Each row is a point on a landscape with many peaks, with its height.
A climber steps from a point to the highest of its 2 nearest points, and stops where none of them is higher. Distance is the straight distance between rows; heights are no part of it.
gop height 188: [ 16  18 -11  22   2 -22 -37 -44  12  -5 -28  28 -28   2 -33  10   7 -23
  -8  -6 -21   2 -60   0 -74 -11  60]
deze height 425: [ 14 -34  39  -3 -14 -28  16  34 -29  27 -25 -34   4   0 -18 -18 -33 -45
  28  13   5   0  20  12  -5   9 -22]
zofir height 416: [  0  -7   3  29  -2 -30  -4  -2 -15  28 -14 -22 -13   1 -29 -18   1 -32
  24  20   5  -9   5   3 -28 -12  23]
sorut height 497: [ 16   1  22  14  12 -20  35  47 -36  26 -16  -4 -12   0 -28 -39   0 -26
  24  30  14 -30  29  11 -12 -28   0]
bonu height 334: [  8  -7 -21  -3  -6  18 -37 -32  18  -6  20  -3   4 -14   9   8   7  19
 -10   1  -6  10  -4  -7   9  16   5]
tem height 506: [ -8 -22  35 -13  16  12  23  -8 -17   1  22 -34  32  11  41   5   0   9
  24 -13 -18  45  16 -13  18   7 -25]
seru height 386: [ 20 -17  29  12  45  10   0  -1 -44 -28   4  -4  17  13  -2  -7   6  -2
  18  -4  -6  27 -26 -18 -27 -22   8]
Vopu height 141: [  7  19 -25  14   5 -15 -46 -21   7 -20   3   0 -20  -5 -35   7  10 -12
 -14  19  13  -2 -37  -1 -36 -21  36]
zel height 6: [ -3  17 -30  35   0  -1   0 -38  26  43 -19  28 -39   2 -15 -13  -2 -18
 -13 -45 -10  -5  -7  -1  14   1  14]
zega height 294: [-28 -13  38   0  11 -10  39  27  -1 -13  -4  20   1  48  18  -5  -8  17
 -14 -40  11  15   4   2  45  11 -51]
gidu height 163: [  3  22  -9  25   9 -36 -41 -27   3 -21 -11   9 -32  10 -46  13  23 -27
   5  19   7  -4 -56  -1 -73 -35  60]
Bimo height 247: [  2   4 -44  -5 -28  22 -40 -41  45  -9 -26 -12 -13 -57  27  33 -10 -34
 -11  -7 -27  29 -12   2  20  48 -14]
Nep height 462: [ -3 -16  32   4  23   9  14 -22 -28   8  15 -42  24   5  26   9   2 -15
  38   3 -27  56   7 -17  -4  -4  -9]
Melu height 333: [-41   0  23   8  10  -9  23   4  14 -14  15  -1   1  35  28   5   6  10
  -1 -24  15  23  11  -1  46  -2 -39]
dore height 71: [  0  -4   8  21  17  12  46  19  -3  13 -38  21  -7  13  13  -6 -18 -23
  -6 -56  -6  16   1  10  32  15 -23]
Ridar height 239: [ 21   0   3 -19 -11   8 -54  -7  -4 -38  32   5   5  24 -45  -6   4  41
 -31  32  16 -12 -37 -12 -25 -12  23]
Magir height 231: [ 22  -2   7  -2   0   3   2 -10 -22  32   7   5   4   1 -16 -33   5  44
  15  24 -20 -34  34 -19 -31  -6  44]
Vegum height 365: [  3 -28  33 -34  -8 -36  -1  44 -19 -27   5 -31  17  17 -14  -4 -21 -16
  -6  18  27  -1 -13  16   7   6 -35]
nuta height 233: [ 19   1 -12 -27  -8  12 -34  15   3 -45  26   8  16  11 -35  -5   5  30
 -43  27  30 -26 -29  -5  -9 -10   4]
Miru height 312: [ -4  -1   1   1  32  13  22  20 -29 -14  22  -9  25  -5  18   6  13  -7
  17   9  20  -2   5   3  -5 -27   0]
pipet height 187: [-24  13 -50  -4 -22  25   6   1  41   2 -23 -10   3 -44  38  29   2 -35
  -4 -26  11   3  18  20  44  33  -7]
tep height 232: [ 14   9  -8  21   9   6 -24 -46   3   8 -22  37 -25  11 -33 -11  -2   2
 -12 -28 -23  -4 -37 -19 -37 -14  45]
por height 507: [ 15  -4 -23 -14 -25   3 -63 -76  30   0   2  11 -28 -24   3  22  12  28
   1  10 -57  26 -23 -18 -44  35  21]
Gor height 375: [-41  10  10   2  -1  14  39   2  19   9  16   4   7  23  44   6   4  32
  -7 -25   3   8  30   3  56  14 -32]
daz height 632: [ -9  20 -25  24   5 -17 -31 -60   5  11  11   1 -15 -17  -5  24  28  -5
  25  18 -19   8 -27 -10 -65 -14  66]
Legem height 144: [ 16 -16  15  -1 -13 -24 -33  -8 -15   2  -3 -10  -5  11 -38 -13   4  20
   7  37 -11 -20  -8  -6 -44   2  47]
livi height 267: [  6  -3   3 -11   3   8 -53 -26  -1 -29  48  -1  10  15 -21  -2  18  49
  -8  32   6  -2 -19 -22 -22 -16  22]
lufaf height 305: [ 27   5   6  10  22  25 -13 -27  -9  10   1  46  -9  21 -19 -31   1  35
 -13 -25 -15 -25 -20 -31 -28 -21  44]
Zaz height 457: [  6 -18  28  18   1 -37  18  27 -31  35 -20 -26 -11   1 -26 -27  -9 -36
  34  33   4 -11  26  12 -22 -17   0]
lom height 310: [ 33 -14  22 -16   7  -7  -4  44 -22 -34 -12  10   8  18 -40 -21 -12  -1
 -28   3  14 -14 -33   3  -9  -6 -15]
kuzu height 52: [  7  -2  -6  34  13  11  33 -17  -4  35 -37   2  -7  -2  13  -3 -14 -36
   9 -47 -27  25   4   0  17  13  -4]
pap height 342: [ 10 -23  37 -21 -14 -28   5  39  -9 -28  -3  -9  -1  40 -37 -10 -18   3
 -29  16  27  -3 -20   8  21   5 -41]
gozu height 636: [ -8  -1 -13  29 -14 -12 -11 -22   3  42  -7 -34 -12 -23  -5   9  -1 -38
  32  11 -13  18  10   8 -16   2  18]
fen height 417: [-24   9  -6  10   6  17  27 -10  19  25  27   8  15  14  26  -7   5  35
 -10 -19  -2  -5  36  -1  39   0 -13]
nefa height 173: [-45  17 -35 -12 -17  17  30  19  28  -6 -19 -12   8 -22  53  37   8 -24
   2 -27  33  -2  27  24  44  23 -16]
bero height 281: [ 40  -1  18 -18   9 -13  25  68 -31 -30 -35  37  -9  16 -59 -31 -11 -14
 -29   9  21 -34 -29   9  -3 -28 -14]
Pima height 179: [  2  17  -8   0  18   8  17  30 -11  -7  22  22   5   7 -19 -15   9  16
 -22   4  29 -40  -1   6  -2 -32   0]
Beni height 309: [-20 -20  46 -21  -1 -30  26  37  -2 -22   0   7  -5  49  -4  -6 -16  17
 -21 -16  23   2  -4  10  38   8 -54]
suze height 288: [ -7   6 -21 -10 -35   3 -56 -45  51 -16 -11 -24 -22 -59  23  40 -14 -33
   9  18 -41  51 -11  -1  15  47 -22]
Pava height 174: [ 19  -5   6   0   2  -7 -16  -3 -28  14  10  -2   3  -1 -26 -24  11  22
  16  43   0 -39   7 -20 -44 -16  47]
bozik height 292: [ -1 -15  19 -18  19  15  37  37 -28  -7   2 -17  39  -7  28   8  -6  -7
  13  -3  12  -1  22   9  -7  -2 -18]
tus height 594: [-27   7  16 -23  10 -24  61  75 -27 -18  -4  -1   3   7  -4   5   1 -25
   4   9  44 -32  17  35   9 -26 -38]
Tomaf height 271: [ -1 -28  14 -22 -14   8  28  36 -14   6 -15 -18  28   0  22   3 -21  -8
   3  -9   6  -7  28  15  18  33 -30]
Vimat height 565: [-19  -2 -20  17 -28  12  -2 -39  30  48   6 -32  -4 -30  29  13   0 -13
  22   4 -29  27  32   1  27  27  -6]
zifos height 285: [ 43 -20   4  -6   9   7  -2  35 -31 -21 -24   9  11  -1 -23 -12 -17  -9
 -14  -2   1 -12 -21   2 -15   2   4]
vep height 92: [ -5   8  -3  25  19  -7  34  26   0 -12 -40  27 -18  19  -4  -8  -9 -38
 -18 -58  11   5 -23  13  26  -7 -23]
vimu height 254: [  9  -3 -30 -35 -10  13 -21  38   5 -34  24  -9  33 -15  -4  11   2  21
 -28  26  34 -35  -3  17  -4   7  -4]
lag height 760: [ -2  26 -18   3 -13 -14 -59 -78  30   3  17  15 -23 -21   0  34  36  10
  16  30 -33  25 -40 -21 -66  -2  56]
nor height 306: [  5   5  -5  15  -3  19  18 -18  -4  56  17   0  12   5   5 -27   5  40
  11   8 -22 -22  49 -13  -4  -5  26]
suma height 118: [ -6   6 -16  15  14   5  12   8   8 -12  -8  24  -9  16  -6  -2   0 -14
 -20 -33  13  -2 -23   3  17 -15  -9]
serig height 495: [ 23 -14  36   9  25  18  32  18 -34  16  -6  25   8  21  10 -28  -9  21
   4 -24 -25   4  15 -10   9  -4 -13]
leg height 682: [ -9   3 -36  21 -33   5 -14 -36  26  51 -14 -35 -12 -48  16  20  -1 -43
  30  13 -22  16  17  11  -7  18  14]
bala height 162: [-48  30 -29 -19  -1  15  43  24  24 -17   1   4  16  -8  56  31  12   7
  -4 -21  36 -12  26  19  36   0 -12]
zoka height 395: [ 14 -26  18 -15 -16 -25   6  45 -17  -2 -26 -35   5  -6 -21  -6 -29 -43
   5  11  20  -8  -5  23   2  15 -24]
Ketod height 146: [-18  30 -19   3  32  18  36  15  11  -9  10  36   4  14  20   5  12  10
 -23 -44  25 -21   0   2  25 -24  -4]
sapar height 311: [  7   7  -8   0   1  22 -39 -41   6   1  39  14   3  12 -15  -8  18  57
 -12  11  -7  -9  -2 -26 -19 -17  34]
luro height 213: [ 20  17  19   5  23   3  32  44 -20   5  -7  44 -10  19 -28 -32  -2  10
 -13 -11  12 -34   3  -1   4 -33  -3]
vedu height 270: [ 22 -12 -37 -39 -31   5 -44  19  12 -30   9 -30  33 -33 -11  18  -9  -7
 -25  38  24 -20  -4  14  -5  19  -1]
Tizog height 547: [-33   4  -5 -18  -9 -21  22  51   0 -20   5 -19  12   0   8  15   3 -20
   1  12  51 -20  18  31  22  -4 -29]
nila height 362: [ -5   2   4   4   0  18  30   0   1  41  27   2  16  16  17 -24   1  49
  -3  -4 -15  -9  55  -8  19  -3  -6]
malug height 32: [ 14   2 -20  32   4  10  12 -22   3  38 -37  20 -26  -5  -8 -12 -10 -25
  -3 -48 -27   7 -11  -4   2   7  15]
temo height 147: [-39  25 -15 -11  15  11  43  31  11  -8  16  25  12   7  34  16  13  27
 -22 -26  34 -30  23  13  20 -17 -17]
kef height 346: [-12   9 -10  12 -28 -13 -44 -63  52   8  15 -13 -33 -37  19  31   0  -7
  16  19 -43  54  -7 -11  16  34 -13]
teku height 419: [  4   8 -12 -13 -48  -6 -72 -77  43   3  11  -7 -34 -42  13  27   5  16
  21  31 -69  46  -4 -21 -20  46  -5]
podoz height 253: [ 48   6  25  -5  16  -5  25  56 -39  -4 -43  43 -13  11 -38 -38 -10 -18
  -7   4   3 -36  -7   5 -10 -29  -4]
nomo height 465: [-52   3   2 -48 -32 -14   5  25  29 -42 -10 -19   9  -7  54  34 -16   1
   2  -1  40   9  24  17  49  30 -33]
Gur height 552: [  0  -3  35  -9  21 -17  54  64 -36   0  -4  -5  12   0  -3 -20   3 -20
  20  23  25 -26  31  16  -6 -33 -28]
fabif height 209: [-13  10 -52   3 -28  24  -9 -26  54  16 -18  -4 -17 -43  30  18  -3 -28
 -15 -26 -14   4   4   9  39  40  -7]
nofil height 116: [  3  -2 -13  17 -12 -19 -32 -14  10  10   0  -2 -15  -2 -28  -8  -2  -2
  -3  20   7 -12 -12   7 -16  -5  28]
lus height 587: [ 10 -19  51  -2  26   9  30   8 -34  -4  13  -5  20  36  21 -16  -2  23
  13 -21 -22  26  12 -17  20  -3 -32]
lov height 488: [-22  13 -13  20  -7  11  11 -35  32  39  21 -10  -6  -4  25   7   8  10
  10  -6 -20  22  32  -6  46   7  -3]
Duv height 388: [  2  -3 -14   0   0  24 -20 -32   5   9  39  -6  12  -3  12   5  11  43
   5   6 -18   6  13 -17   9   5  10]
Ler height 424: [ 13 -23  21   9  26   2  -1 -14 -36  -9   2 -21  18   4   9   6  -4  -9
  26   0 -25  35 -12 -13 -15   1   3]
mefu height 348: [  9  -2  18  13  39   3   1   5 -36 -17  22  -4  15   8 -10 -19  16   7
  17  13  13   4 -13 -18 -21 -40  11]
ter height 407: [ 30  -5  18  12  21  25  13 -10 -25  21  -4  31   6  20  -2 -28  -5  34
  -1 -19 -29  -8   8 -24  -5  -2  16]
rubel height 625: [ -5  28 -26  17 -10   3 -52 -78  41   0  12  26 -30 -26   4  23  19  14
   0   6 -36  26 -36 -23 -31   3  29]
Tegi height 296: [ 15 -13 -20 -20 -20  10 -45  -8  13 -25  17 -19  15 -19   0  21  -5   7
 -14  17   3   6  -4   0   2  24  -4]
vema height 503: [-56  11   0 -46 -32 -22  19  50  17 -35   2 -18  11  -4  42  35  -8  -3
   1  17  58  -8  18  30  35   8 -33]

Two climbers start at each pair of points below. Name the first point that both come to, or write never.
Bimo / Vopu => never
Beni / Tomaf => zoka
temo / bozik => never

Where does a climber stop that starts at each point below?
zel => lag
malug => lag
tep => lus
